Each row is a point on a landscape with many valleys, with its height.
A ball rolls from a point to the lowest of its 2 nearest points, and stops where none of them is lower. Distance is the straight distance between rows; heights are no part of it.
bevef: [ 12  16   5   6  49  29   1  15  48  23 -53   6 -42 -25 -19 -28   4 -14
  46  45  15  26  18 -33  25  38  29 -14  -3]  h=153
noka: [-20  85   7 -52  21   0 -44  20 -29  -7  23   6  38 -26  14  31  27  29
  21  42 -32 -40 -11  51   3 -16 -43  64  34]  h=517
gek: [-30  28  18 -26   9  39   1  25  38  26 -70  77 -22   4   1 -41 -14 -30
  24 -10  39  32  23 -27  22  -7  49 -28 -19]  h=202
beso: [-46  48  -3 -51  31 -34 -58  33 -35   1  -1  -5  41   1 -24  35  -7  36
  -3  25 -37 -22 -28  46  -3  -1 -46  39  20]  h=500
Zoka: [ 55 -33 -26 -30  31 -32 -13 -50  31 -40  -1  -5 -23  42  20  41 -12  65
  11  -3  17   0   1  19   4 -22  13 -44  30]  h=301
leke: [ 64 -47   9  40  13  52  -1 -15  45 -20  30  25 -45 -14  24  12  -8  21
  47 -32  34   2 -12 -22  -7  13  21 -27   5]  h=171
tem: [-54  55   1 -52  31  -1 -22  46 -34  10  -8  11  24  36 -23 -24 -22  28
 -33  18  12 -27 -36  35  33  21 -22  55 -14]  h=285
leb: [-51  30  -6 -20  42 -60  17   0   6  41 -22  15   2  20 -10   7 -46 -35
 -74  -3 -29  -3 -12 -24  -1   5  29 -44   4]  h=401
duru: [  7 -46  -5  -3  -8 -12 -24  -1  13 -44 -44 -52 -21  33  20  39  25   4
  26   0 -34  10  15  -4  38  12   2   0  20]  h=360
bog: [-23 -39  -9  48 -70  34  36  70  18 -11  12 -18 -40  -8 -43  36  33 -34
 -23 -21  26  10  -2 -60  -8  27   7 -48 -59]  h=535
refot: [-23  44  -2  34 -24 -24 -16 -16   8   3  73 -14   6  14 -10  28  30  -4
 -12  18  10 -56 -43 -14  -3 -19 -37  45 -17]  h=562
Zemuk: [-20  47   3  40 -64  -2 -11   9   9  11  62 -29  -4 -16 -34  41  27 -12
   9  -9  -4 -39 -21 -69  16 -15 -32  10 -29]  h=580
gepi: [ -9   1  23  -1  -2  35 -33  45   5 -12 -74  53   0   3 -17 -27   6  50
  28  -2  27   8  -4 -12  45  13  16   2 -10]  h=162
veduv: [-34 -14   2   6  24 -69  19 -40  19  30  -3  -4  16  15 -14 -24 -37 -14
 -37  19 -21   2 -16   7 -16   5  36 -59  14]  h=367
Bak: [  3 -36  18  14  47 -36  10 -44   1  23  19  26   7   4  27 -44 -56   8
  -9   1  16  35 -59  50 -59  -9  50 -43  44]  h=287
ruso: [ 48  -8  -1  11  38  22   6 -12   7  -4 -16 -18 -17 -19  38  -2   6  13
  18  18  -5   9  37  17  39  14  -5   0  26]  h=273
buvur: [ 36   1 -21   1 -57  66  33   0  31  20  13  -4  -3  17 -38 -65  60 -15
 -15  13  14  -1  16 -38  11  -1  11  16 -40]  h=506
lera: [ 22 -39 -21  23 -59  20  -3  32  -7 -45  36 -20 -27  35  -9   2  48   5
 -22 -35 -15  -9  14 -21  18   3 -33  25 -38]  h=518
Sas: [ 48 -17 -33  33   3 -33  40 -52 -28 -20  32 -41   2  -3  26  22  19  59
  -4  17  37  -1  -5  58 -31 -31 -17 -16  24]  h=386
nevu: [ 21   4 -27 -16 -29  -4 -24  27 -31 -61   6   9  16   8  13  22  66  43
   7  -2 -18 -38  47  22  12 -14 -59  45   9]  h=393
ror: [ 10  67  19  27 -22 -11 -44 -24 -10  15  47   0  -2 -59   3  52  18  26
  24  19   3 -22 -28  -6 -17 -35 -31  37  19]  h=339
dodu: [ 25 -15 -14   5  44 -10 -29 -12  -9 -25  -1  30   0  13   2  14   3  54
  -2   5  25 -16  10  61   7  -9 -31  -1  28]  h=363
bufo: [-26  66  -5   2  25 -54   1  21 -48  22 -42  12  23 -17   1   6 -26   4
 -50  15   6  -9 -25   1   5  -2 -14  43  -4]  h=416
pedi: [ -9  65 -13 -36 -19   1  10 -12 -10  28 -28  12  11   6   2 -58  13 -19
  11  21  26 -23  51  -3  30 -12 -16  44 -31]  h=466
Kofu: [-41  53   1 -50  20 -43 -43  37 -27  24 -34   2  43 -45 -20  27 -10 -16
  -3  11 -78  -3  19  -7  -3   7 -28  12  35]  h=154
Pof: [-29  77  21  -7  29 -24 -36  -4   6  44  34   7   4  -2   9  27  -2 -28
 -23  27 -32 -21 -41  -6  13 -12 -10  22  32]  h=583
guz: [ 46 -37  41  23   8  92 -16  -3  46  -7  24  50 -23 -12   4   3   3 -25
  64 -18  22  21 -15 -31 -15   2  24   7  -2]  h=115
lagik: [-22 -13  52 -62  20  73 -36  46  -3 -21 -26  14   5  27  14   8 -57  -1
   9 -49 -28  29 -45 -17  24  18  36  26   1]  h=161
gaz: [-50 -15 -15 -73  26   4  22  32 -77 -22 -31 -42  39   3 -32 -28 -22  59
 -82   8 -23  12 -30  50 -74  -6  -8  21  43]  h=329
Somud: [ 40 -90  13  21 -73  32   9 -23   3 -26  16 -36  -9   3 -13  41  12  20
  25 -45  -4  50 -12  -8 -57 -25  25 -55  13]  h=578
pil: [-19 -74  21   5 -16  11 -45 -22  10 -56   2  20   2  15  -8  19 -29  14
  28 -40   5  -1  -4   2   5 -17  18  -7 -26]  h=559
lumi: [ 29  19 -12  31  36   1 -33   0   7  -1  19  47  -5 -15 -38  11  29  48
   5  22  19 -28  12   0   3   0 -40  -6   0]  h=396
gisoz: [-34  84  14   2 -38 -33 -42  29 -10  19  16  17  15 -10  -1 -30  38 -13
  23  -9 -14 -16 -15 -47  26 -31 -35  59  -5]  h=397
zifa: [-14  17 -13 -16 -18 -10   6   3 -14   1 -31 -29   4  -5  20 -20   5 -46
  15   3 -13  -9  63  -8  40   4 -26  40 -22]  h=434
Padi: [ 17  67  12 -11  31  16 -27  -5  32  23   5  -4   2   4  -9 -14  28  27
  23  44 -21 -25 -15 -34  49  12  -1  13  12]  h=552
Biv: [-48 -33  22 -37 -12 -24 -22  13 -31 -16 -54   9  21 -24  11 -12 -62 -45
  26 -56 -28  61  20 -13 -12 -22  32   2 -14]  h=482
bitam: [  2 -14  30 -39  48  46 -13  15   6 -11 -24   5 -15  20  29  -1 -52  17
 -36 -29 -25  -1 -40 -12  32  33  40  -4  16]  h=197
kato: [-21  32   0  -8 -21   7  19 -17  37  27 -10  25 -21  34   8 -44 -12 -40
  -3 -10  31 -34  24 -38  38   7  21  -1 -37]  h=632
ledo: [ 22  17 -11  10 -22  51  32 -20  22  35 -13  25 -37 -19 -13 -34   0 -39
  16  -5  50  14  63 -28  -3 -12   5 -12 -41]  h=312
buli: [ -8 -36  -2  14 -35 -71   9 -35 -31 -28  -1 -33  19  47  36 -15   6  46
 -17 -12  -5  10 -28  44 -10 -29   7 -12  35]  h=547
maf: [-20  27  -9 -17  37 -41 -54 -23  -5 -15  17 -17  18  22 -23  45   0  39
   1  36 -25 -33 -24  22   9 -12 -23  22   7]  h=520
mosin: [  4 -38 -11  29  38 -45  12 -51  -6  16  27   0   9  -4  -3 -48 -14  18
  -4  33  14  21  -9  65 -56 -12   9 -36  35]  h=250
Fonev: [ 29 -70  -4   2 -11 -12 -11 -39  -8 -19 -25 -10  15 -33 -11  -3  -1  33
  27   5 -23  30  43  30 -35  -8   3 -37  32]  h=602
busa: [ 30   7  -9   6  33  20  16 -25   9  33 -19  15 -30 -48  11 -19 -36 -38
  28   1  25  27  64  -3   4   2   4 -16  -7]  h=263
buvan: [-20  33   1  43   6 -58  -9  -3 -15  16 -14  16  20 -20 -19  25 -15  15
 -15   9  10 -21 -12 -20  19  -4 -13  -3 -12]  h=442
manaf: [  4  -9  -1   1  73 -24  10  -7 -26  24 -17  24  10  -3  31 -23 -49   8
 -36   0  14  29 -23  63 -19  -1  12 -13  46]  h=314
Todob: [-20  13 -10  14 -45  18  -4  52  16   7 -22  29 -18  -5 -48 -21  64 -45
  10  12   1   8  50 -56   7   0 -22  14 -31]  h=417
Vuza: [-34  63 -24   6 -31 -39  -2  10 -19  31  35  31   0   3 -20   4  31 -65
 -26 -10   5 -20  32 -16 -28 -37 -60  37 -20]  h=684
Gab: [-24  20 -23   2  17 -22  -4  -7 -32 -10  18  -2  30  13  11  -6  21 -16
 -18  41  20 -40   8  61  -2 -14 -47  63  -6]  h=487
vekul: [-16 -37 -33  41 -39 -51   2  51 -14 -25  -1 -23  -6  -6  -8 -13  29 -33
  -1 -54 -27  25  27 -35   2 -10 -55 -10 -10]  h=481
vikov: [  6 -26  44 -15  17  17 -17 -40 -19   4  42  25  60  17  29  13 -35 -39
  27 -36 -19  23 -18  31 -24 -44   8  28  18]  h=521
Mera: [ 60 -71 -14  11 -58   3  11 -42 -11 -23   4 -24  -8  -8 -21  24  21  61
  10 -14  -2  36  29  18 -53 -28   5 -57  22]  h=589
res: [-51  -5  27 -50  30   8 -13   5 -23   6 -22  27   7  13  10 -14 -85 -28
 -37 -44  -6  22 -13  11   6  -5  35   2 -13]  h=225
zudo: [ 12 -27   6  30  12 -12  40 -15  54  11   4  21 -21 -30  52  13 -42   9
  12 -25  17 -37 -43 -35   7  50  34 -68  -4]  h=522
toluz: [ -4 -40  24 -54 -21 -25 -23  -4 -50 -36 -61  -7  46 -21  26 -19 -34  47
  15 -26 -51  38   6  36 -30  -3  31  -6  43]  h=623
guni: [-14   0   7 -21  36 -18  26 -17  27  38 -33  15 -20  11  30  -2 -64 -55
 -40 -25 -18   9   2 -23  13  14  52 -50   9]  h=424
Fet: [ -44  -14  -10  -46   56   10   23   24  -53    6  -22  -13   18   17
  -18  -20  -51   19 -103   -3    1   16  -54   36  -51   -5    9   13
   32]  h=361
Zab: [-16 -58  19  48 -52  41  15  30  37 -20  -6  19 -37  -5  -3  18  13 -47
  14 -34  30  15  -3 -43  -3  16  24 -24 -28]  h=553
depom: [ 60  25 -13  20  10  44  44 -22  33  20  56  -2 -18   7  16 -66  43  21
   7  23  31 -28   8 -14  30   7   3   5  -6]  h=446
sig: [-37 -42  17 -21   9 -34  -9 -37 -10  22 -19  12  25   8 -16 -48 -39  -6
 -14  12 -32  35  20  43 -21 -11  24 -49  28]  h=330
nepa: [ 52 -46  34   2 -34  11 -11 -47   0 -34   1 -34  24  11  34  68 -10  23
  73 -41 -10  46 -27 -11 -24 -46  30 -12  27]  h=229
Mibed: [ -7 -32 -14  30 -26   5   0  32   6  -5 -43  -4 -22 -25 -27  15  45 -50
  15   4 -11  18  54 -25   4  21 -24   2  -2]  h=384
Pif: [-24  28 -15  28 -34 -43 -18  46  -6  -8   4   4  -2  11  -3 -28  32 -27
   8 -30  -8  -8  19 -48  37 -11 -55  29 -21]  h=435
saza: [-12  12   0 -18   7   9 -38  20 -13 -19 -22  15  19  14 -11 -15  10  30
  13  12  -1 -30  26  18  45  11 -36  36  -7]  h=345
dabi: [ 49 -42  16 -15   3 -14 -12 -54  11 -37 -12 -19  -7  17  39  44 -42  54
  30 -30  -1  25 -28   3  -6 -26  48 -34  22]  h=267
reso: [ 69 -10 -23  45  17  37  20 -20  10  -3  63  -6 -39 -12   1 -11  13  33
  -2  -1  36 -21  14   4  -2  13 -16  -6 -20]  h=419
fotag: [ 34  58  -4  26   0  30  13  -8  44  43  28 -13 -17 -31 -44 -19  46   1
  36  42  12  -9   8 -66  12   0  -5  -8 -13]  h=259
ladif: [-25  45   8 -34  77  17  -8  15  17  22   2  43 -10   9 -21 -49 -61  33
 -19  19  37 -30 -37   6  19  31  21  -6 -27]  h=338
tene: [ -6 -73   3  11 -47  31 -28  15   0 -58  16 -10 -18  13  -2  -1   7 -22
  22 -50  -6  10  19 -12   7  -8 -15  28 -38]  h=541
Nizik: [-49  33 -33 -34  32 -52  -9  21 -41   7  -6 -23  55  10  15   5   7 -26
 -16  53 -18 -15 -13  72 -28 -15 -33  57  19]  h=475
mis: [ 53  20 -13  27 -64  41  -1  55   5   3  26  -6 -24   8 -39  32  89  14
 -25   8 -31   6  -2 -46  -6  14 -29  15 -15]  h=478
lelo: [-15 -33  49  -1  -2  11 -17 -10  10  -2  -3  -3  40   6  -5  53 -27 -70
  71 -26 -36  54 -30 -45 -26 -18  43   4  -7]  h=445
Nakal: [ -5 -20  -5  52 -49  40  32  39  51   1   5 -20 -48  -3 -35  39  55 -24
   8  13  24 -23 -23 -68  -1  51   4 -41 -17]  h=519
kiven: [-27  42 -25  27 -57 -23  25  10  -7  33  38 -51  -7  -1 -17  20  12 -54
   0 -23   6 -21  19 -63  22 -16 -44  -4 -34]  h=600
Nunit: [-14 -93  25  41 -49  18   2  -1  23 -31  10   8  -3  -8  -9  38  -8 -29
  28 -50  -1  39 -11 -31 -33 -15  38 -47 -12]  h=566
Nek: [ 58 -49 -29  31  10  20  22 -16  61 -20  53   4 -49 -11  11  24  -2  36
  18 -19  21 -41 -13 -31 -21  37   8 -65  -7]  h=220
Timi: [ 39 -12  -8 -10 -79  87  46  42  31  25   9   0 -39  15 -38 -40  36 -26
 -29  -4  16  34 -19 -31 -10  31  46   4 -68]  h=498
sab: [-10  14 -11  -7   5  34 -14  20  15  22 -20  60  -3 -11 -45 -28  26 -23
   8  20  13  -8  66 -11  13   1 -29  -3 -22]  h=443
Nibin: [ 39 -60  15  14 -44  19   5 -24 -19 -33 -16 -46   0 -14  48  45   6  14
  43 -36   0  32  15   9   0 -24   7   2  24]  h=185
Gitak: [ -4 -23  37 -30  16  59 -45  36   5 -33 -73  20 -20   8   5  10 -23  29
  42 -13   3  29 -22  -2  32  23  29  14   8]  h=103
tar: [-41  47   9 -28  42  17 -10  25  56  13 -13  59   9   5 -30 -46 -21  31
   4  27  23 -32 -23 -43  42  27  43 -31 -42]  h=358
mevu: [-43  69   5 -15  41 -13 -22  -4  35  29  14  41   7  -7 -45  -9 -20  -5
   5  42  15 -31   1 -33  24   1   5  -8 -41]  h=382
garod: [-22   3 -16  25  15 -50 -13 -38  12  -2  43 -26  19  30  -6  25   7   1
 -21  37   0 -51 -35  22 -10  -5 -18  12   1]  h=542
zel: [-14  16 -31 -16 -25 -18   7  21 -46 -29   2  17  30 -12  28 -37  21 -32
  -8  -7  14 -36  58  41  -6  -5 -53  66 -10]  h=460
Selar: [ -5  14  37 -53  19   9   8 -26 -41  13  10  11  45   7  66   7 -51 -61
  12 -38 -17  34   2  39 -12 -44  15  48  11]  h=508
sil: [ -1   5 -19 -19  89 -19  12 -20  34   7  35  12 -29  -4  32 -27 -68  21
 -13   7  18 -42 -53   3  -6  54  35 -19 -13]  h=495
ler: [-24 -10  47 -71  47  54 -19  16 -37  -4   7  18  32  13   6  11 -90   9
 -26 -53 -21  31 -50  14 -10  -4  25  25   8]  h=196
kidi: [-16 -27  40 -13 -39 -51   5 -33 -59 -14 -14 -19  35  21  56 -45 -23  23
  -1 -21 -29  47 -32  46 -33 -32  31  12  34]  h=538
nira: [  6 -47  22  10 -33 -34  30 -63  -8 -18  30 -36  18  44  72  -3 -17  23
  -8 -31  -1   1 -58  41 -16 -25  37 -27  39]  h=557
zukiv: [ -4  29  -5  25 -35   7  28  -7  28  34  13 -27 -14  14 -11  -2  18 -38
   4   5  20 -34  19 -52  36  10  -8  -5 -34]  h=619
fulos: [-47  -9 -18 -26   4 -72   1 -12 -43  -6 -12 -28  44  20  17 -35  -7 -18
 -23  14 -31   6  11  58 -18 -13 -16  19  15]  h=450
zenem: [-65  20  -2 -57  27 -12 -15  30 -33   6 -24  16  11  35   3 -30 -57 -18
 -42 -23   7  -2   0  31  25   6 -10  29 -22]  h=252
kufi: [-16  34 -15  18  47 -11 -13 -20  40  32  63  32  -4 -11 -48   1  -2 -27
 -10  37   8 -38  16 -15  -7  -3 -22 -17 -23]  h=408
zuvu: [  2  75  23 -27   9  14 -63  -2   9   4  36   6  11   4   3  23  42  36
  29  35 -32 -31 -20  -1  30 -26 -33  43  35]  h=533
Bar: [-13 -18  15 -16  14 -39  12 -43 -21  17  -3 -12  24  22  14 -67   0  21
 -16  53 -25  31  -3  79 -41  -6  15 -26  57]  h=293
Sarog: [  9  -9  46   3  15  70 -10  19  49  14 -24  78 -16 -11  11 -36 -18 -28
  51 -19  38  27 -12 -30  12   3  48 -19  -3]  h=165
Vene: [ 50  21 -19  28 -60   6  -7  35 -25   2  58  -3 -11  -7 -45  67  49  36
 -54 -12 -29  -4 -16 -19 -23  -4 -38   2 -25]  h=451
lun: [ 60 -23 -37  50 -16 -10  44 -22 -28   8  63 -41  -5 -16 -21  24  19  50
 -40  -3  34   1  -8  34 -51  -9 -26 -42   3]  h=411
mise: [-19 -10  13  32 -34  12 -10  22   8 -11 -42  30  -9  -7  -3 -20   6  -3
  21 -18  37   2  13 -36  42   2   7   9 -36]  h=215
sodo: [  6 -39 -26  34 -41  -9  21 -11 -14 -28  62 -39  -2  33  18   9  30  -9
 -47 -21 -10 -25   4  19   6  -6 -28   9  -7]  h=491
nos: [-24   3  45 -41   9   9 -20   4 -23   7 -27   9  29   3  18  27 -60 -68
  39 -54 -36  56 -11 -33  -9 -28  37  28 -18]  h=465
fiki: [-10  64   5  18 -43 -40 -40   8 -33  -6  22  -8  22 -40  10  34  35  10
  22  -2 -15 -27  -8 -17  11 -28 -49  60   5]  h=366
virut: [ 29 -31   8  18 -11  44  26 -34   3   7  43   3 -13  -3  29 -10 -12 -46
 -15 -24  18   5  32  11   3 -12  -3   8 -11]  h=479
sokek: [-13  19   5 -37  52  27 -27  11  -5   6  -3  27   9  20 -11 -35 -32  41
  -1  16  27 -25  -7  53  38  17 -16  27  -7]  h=315
zovug: [ 39   9 -15  24 -61  66  35  63  28  24  25 -38 -46  13 -46  24  64 -15
 -32  16  -8   2 -26 -53  -6  54  -1 -19 -41]  h=501
vis: [ -3  32   8 -45   8  27   5   6  -6   9 -73 -28 -12 -12  12 -30 -19 -17
  12  23  -5  14  32 -24  47  20  21  37 -26]  h=395
Mobi: [ 12  39 -12  -3  82 -19   5  21 -31  18 -21  25  13 -14  26 -10 -18  26
 -33  30  16   0 -12  62   4  12 -18  20  35]  h=340
Vuto: [ -7 -57   0 -27  -7  -6 -11  -8 -19 -42 -21 -43  18  10  40  -2  17  -8
  19 -12 -61  22  44  38  26  -7   1   4  33]  h=400
tafuz: [ 15 -39  39  30  -2  61  21 -11  58 -12   3 -20 -47 -29  12  42 -17 -34
  78  -7  41  13 -46 -42 -16  33  49 -24 -15]  h=406
Kodan: [ 12 -16  -1   0 -31  53  -4   6  56   4 -19  15  -2  28 -32 -65  65   0
  29  18  20 -13 -10 -38  29   7  27   4  -8]  h=523
figek: [ 20   6   6  26  16 -19  11   6  46   5 -20   1 -20  13  34  30  -3  20
 -12  -3 -12 -41 -43 -40  43  48  19 -40  20]  h=537
vasog: [ 80 -32 -23  39 -37  46  48  10 -32   3  34 -37 -18 -32   4  30  19  26
 -36 -21  14  16  20  19 -17   8 -24 -24  -7]  h=437
novu: [ 58 -36   3  28 -57  89  32  32   3   4  11   1 -40  -9  -6  -1  25 -24
 -20 -23  14  34   8 -21  -9  19   9   7 -30]  h=480
lub: [ -1  11  -5  -9  29 -35 -28  11  -2  15 -54 -13  25 -40 -26  33  11  -1
  13  34 -58   9  34  -8   8  16 -14 -17  34]  h=58
fezer: [-23  20 -27 -71  -2 -74  10  22 -67 -55 -33 -35  65   3  33 -11  17  57
 -18  32 -61 -11  -8  70 -39  -2   5  19  52]  h=413
mozu: [ 46  31 -15  29 -18  -4 -29  -5   9 -15  60  28 -18   6 -35  61  51  50
 -15   6   4 -34 -14 -17 -16 -24 -42   6  -1]  h=425
rugaf: [ -6 -45  29  29 -39 -40  13 -61   6   7  28   3  -3  29  -8 -54 -11  44
   6  26  14  17 -28  36 -62 -16  28 -59  22]  h=199
Tutip: [-41  -2  10  26 -39  29  43  30  73   2 -32  24 -36   1 -49 -33  85 -39
  23  39  57  14 -19 -57 -14  23  53 -26 -22]  h=305
lif: [-46 -63  27  -7   2 -21 -44 -26 -17 -33   7  33  34  18  -3  -8 -53  10
   4 -35   5  11 -29  44 -16 -25  20  -3  -9]  h=570
pufi: [-29 -12   5  53   1 -51  10  -4   4  -5 -25   5  17 -31 -17  30 -33  27
 -11  -3  19   3  -8 -23  23   1  30 -54 -25]  h=464
kuder: [ 14  24  -3  11  52  -5  31 -11  53  23   9  30 -30 -19  30 -34 -45   1
   4   1  32 -38 -22 -36  25  46  33 -37 -17]  h=509
Bopip: [ 45 -15 -19  21  10   9 -13 -18  61 -27  16  12 -39  21 -10  38  21  48
  18   8  15 -46  -7 -32  12  20  -3 -37   0]  h=262
feg: [-41  20   8 -49  41   9 -12  53 -21  16 -72  27   1 -16 -28  -1 -49  -3
 -34 -12 -16  24  28 -13  21  20   9 -14 -10]  h=207
vasu: [ 41 -49  26 -43  -5   2 -22 -38 -18 -28 -42 -12  30 -24  24   1 -17  54
  53  -5 -47  52  17  41 -38 -18  31 -25  56]  h=614
mep: [-32 -18  -2 -45  23 -20   2 -11 -24  -2 -16 -29  23  22  31 -17 -26 -30
 -26  -6 -47  16  27  40  28  -3   6   3  24]  h=427
Numu: [  1  55  -6  10  16  16  23   3  73  48 -12  17 -28 -13 -29 -37  23 -25
  37  43  23  -9   7 -73  20  14  36 -37 -26]  h=214
bilif: [-14   7  -8 -28 -31 -96   2   2 -56 -28 -35 -53  48   2  23 -30  23  44
   1  11 -74  11  11  23 -19  -7  -7  -3  40]  h=441
zomuv: [-65  76 -26 -29   0 -68 -26  24 -34  24 -12  30  19  -4  -9  -4  -8 -49
  -6  -3   0 -21  23   2 -16 -22 -49  40 -17]  h=696
rufu: [  9  -9   9  17 -52  77  44   6  31  18 -28   7 -45 -25 -30 -35  29 -44
  37   9  66  33  23 -43 -11   2  32  -2 -43]  h=348
ked: [-55  26 -12 -78  42 -31  -2  31 -60   7 -22 -42  50  -2 -33   3 -16  29
 -62  26 -63   5 -15  39 -38   5 -16  19  33]  h=282
zalu: [ -2  34 -37  16   2  -2  42 -25  -6  32  45   6 -11  18   6  -6  17 -59
 -49  21  38 -26  34  34 -26 -23 -38  33 -18]  h=653
Nad: [ 17  -4 -34  58 -27 -32  31  -9 -22  19  67 -27  20   8 -23  34  42   2
 -60  24  11 -12 -31  36 -64 -22 -39  -1   8]  h=440
fekem: [ 25   0 -30  39 -34   6  37   3  -5  17  84 -14  -8  17 -19  20  22 -11
 -82  -4   9 -34 -15   8 -22  14 -27   2 -30]  h=467
fisi: [ 71 -48   6  29 -38  74  39  -5 -20   4  56  -5 -12 -18  23  25   0 -18
 -28 -47   1  34   7  13 -27  -8   1  -2  -4]  h=457
nol: [-40  -5  20  24 -42  25  11  38  53  -2 -58  43 -32  12  -8 -39  40 -41
  33   0  50  19 -12 -54  25  12  47 -14 -22]  h=265
taga: [ 10  11  18 -22  -5  32  21 -43 -14  18   7   9  -1  -2  53 -12 -38 -63
  16 -28  17  13  42  21   8 -30   5  34 -11]  h=494
guk: [ 12 -14 -26  11  83 -45   8 -44   6  -6  39 -31 -17   0  25 -22 -61  31
   5  23  33 -12 -48  34 -25  17  36  -7  -5]  h=476
mifi: [-41  10 -19   4 -26 -94  -5 -14 -31  -6  19 -63  36  12   6  -7  20  -4
  -5   2 -61   4  -2   5   1 -26 -31   9  20]  h=477
fugi: [  4   6 -18 -26   0 -51  17  14 -64 -52 -39 -10  53 -24  57   5   5  36
 -11   4 -25 -24  23  73  -8   2  -7  29  40]  h=394
Por: [-34  -3 -16   6  11 -17 -24  -7   3  11  14  24  14   1 -44   2   0 -34
 -19  13  -8 -21  49   1   2  -8 -32  -3 -22]  h=436
Basi: [  4 -37  49  21   9  42  12 -15  53  -1  19   1  -1 -12   1  71 -11 -73
  83  -9  -1  28 -51 -50 -44  14  46 -13  -3]  h=426
ziril: [-12  21 -43  22 -40 -41  43  -3 -33  35  43 -15  -1   8  -8  11  23 -65
 -55 -20  11  -9  42   7 -38 -28 -50  13 -20]  h=669
Bav: [-16  74  12 -33  37   4 -19  24   4  39  -8   4   9  17   1 -10   4 -14
 -15  28 -37 -16   4 -12  53   9 -17  23  16]  h=567
tegok: [-61  51   3 -39  13   0 -11  52   0  24 -77  66 -12   8 -12 -19 -25 -22
  -7 -15  14  21  48 -22  25  -4  17 -21 -28]  h=238
Pezi: [ 37   1 -19  33  71  -9   1 -28   7  -1  44   6 -35 -16  23 -28 -26  31
  22   8  41 -14   0  15   7  16   3  -3   0]  h=449
kadun: [ 14 -22 -15  62  -8 -23  27 -13  31  22  31 -18  -5 -11 -27  37  13   0
 -12   0  -4 -18  -4 -32  -2  10  -7 -75  11]  h=306
favud: [ 47  14 -27 -37  51  -2 -41 -13  30 -35 -23  -1 -32  23  -6  43  -1  77
  33  22  17 -12  13  -2  30  -4  -6 -17  10]  h=342
kab: [-48  20  -9 -16  33 -62  11  16 -55  20 -46   2  26   1 -13 -13 -39   4
 -87  10 -10  20 -40  12 -34 -10  13   7  11]  h=390
rupa: [ 49   8 -21  31   5 -10  26 -25 -19 -22  34 -23  -1 -10  21  35  42  40
 -10  22   6 -23  24  37   8 -15 -39  13  15]  h=359
tosib: [ 46  70   4  35 -18  19 -13 -13  19  23  40 -23 -11 -41 -22  33  41  44
  46  29  12 -24 -14 -48  11 -16 -24   7  -1]  h=302
dibuf: [ -7 -50 -30  52 -64  -6  20  58 -18 -17   9 -26 -16 -13 -45  23  30 -21
 -33 -43 -13  32  15 -34 -20   5 -26 -33 -38]  h=516
Tatu: [ -6 -36 -26 -13 -29 -20  -5  16 -47 -72   8 -17  23  -9  39 -15  26   2
  10 -32 -21 -16  50  44   5  -9 -47  45   1]  h=429
rago: [ 12 -30   6 -22  48  -6 -13 -14 -30 -17 -17  12  21   3  34  -1 -23  40
  -9  -5 -12  18   4  81   3  -7  -2  -8  54]  h=337
koveg: [ -3  33 -14   7  -7  10  34 -36  28  32  39  26 -18  39  11 -42   1 -46
 -29   9  48 -53  12   1   7  -2 -10  14 -31]  h=641
Pevog: [-41 -18  -8  -5  30 -45  -9 -23  19  -7  19  -5  15  51  22  -3 -28 -14
 -41   7  -5 -51 -43  31   8  23  10   0   7]  h=560
Sis: [ 24 -16  31  25 -20  72  33  -8  56   9 -20 -13 -49 -17   3 -28  10 -29
  71   9  62  22 -29 -41   4  31  53  -5  -9]  h=381
beba: [ 43  14 -13  21 -12  15  13  -2  -5  -5  -7 -24   4 -35   6  14  41  17
  14  25  -4 -19  49  -5  26   8 -33  20   6]  h=319
vug: [ 30 -11  -4  16  -5  14 -20   6  37 -32 -41 -21 -41  27  -7  46  49  24
  39  22   7  -8   6 -23  31  23  -3  -2  12]  h=313
zega: [ 16  57 -10 -20  31 -28   7  20 -46 -14 -29   8  41 -37  39  10  12  31
  -8  34 -13 -34  23  52  15  10 -24  38  34]  h=369
muni: [-46  76  -5 -75  52 -20  -8  42 -43  47 -17  -5  28 -11 -25  17 -25 -15
 -56  18 -49   1  -3  26 -11   4 -34  24  35]  h=224
Boma: [  2 -36  57 -18 -20 -13 -21 -33 -37  -7   9   9  64  12  27  -9 -21   5
  36 -34 -48  52 -26  29 -36 -46  26   3  42]  h=529
Nite: [ 83  31 -35  28   2  36  25  -1  -9  -9  73  -9 -24 -13 -13  11  51  54
 -28  26  14 -17  14  19 -12   0 -39  22 -18]  h=392
bolud: [ 27 -52  16  26 -46  54   9  -2   8 -32 -22 -47 -37 -14  14  35  24 -13
  48 -13  22  23   9 -10  10  11   5  21  -4]  h=242
karal: [-13  -9  20  -7 -21  24  -6  22   1 -25 -86 -31 -31 -17   4  -6  16 -15
  51  21  14  27  10 -18  30  35  18  42 -13]  h=353
Vema: [-23 -53  19  14 -40   6  -5  14  -7 -42 -58 -47 -35 -20  18  22   7 -45
  62 -24   7  47  -6 -14   7  19  12  30  -1]  h=299
Koneb: [-23   4   4 -20  55 -14 -26  24   7   9 -52  -4   1 -10 -38  22 -28  10
 -24  23 -45  12   4 -24  31  25  17 -27   1]  h=152
pup: [  9  49 -22 -12 -45  31  23 -17   6  33  22   9   8  10 -40 -55  49 -22
 -12  23  19 -22  48 -26   0 -21 -18  34 -52]  h=488
bilo: [ 22 -19  23  -2  45  19   0 -23  18   3  -2   2 -10   7  49  -5 -41 -11
  -3 -14  -8   0  -9  10  36  16  32  -8  19]  h=230
Nudi: [ 31 -53 -24  41  -8 -26  20 -44  36  -7  50 -13 -13  14  -9  26   1  38
 -15  -8  12 -31 -19   4 -33   6   2 -69  12]  h=266
noza: [-40 -36  18 -33  50  -9 -32  -3 -10 -17  -2  32  18  27  -5  -1 -75  41
 -32 -22  12   0 -66  56 -19   4  30 -18  10]  h=577
kika: [ 10  28  -1 -40  76  35  -6   9  18  40 -35  31 -30 -24  -2 -40 -42 -15
  27  13  13  26  46   3  25  22  14 -20  -1]  h=212
fisa: [ 21 -53 -13  49 -24  14  32  -4  10  17 -11 -35 -18 -30 -17  25  16 -32
   1  -6   0  24  41 -19  -7  12  -4 -49  11]  h=346

For each start below, name the point where the ball stops.
Nizik -> guz
Selar -> lagik
kuder -> lagik
pil -> lagik
Timi -> lagik
Mera -> bevef
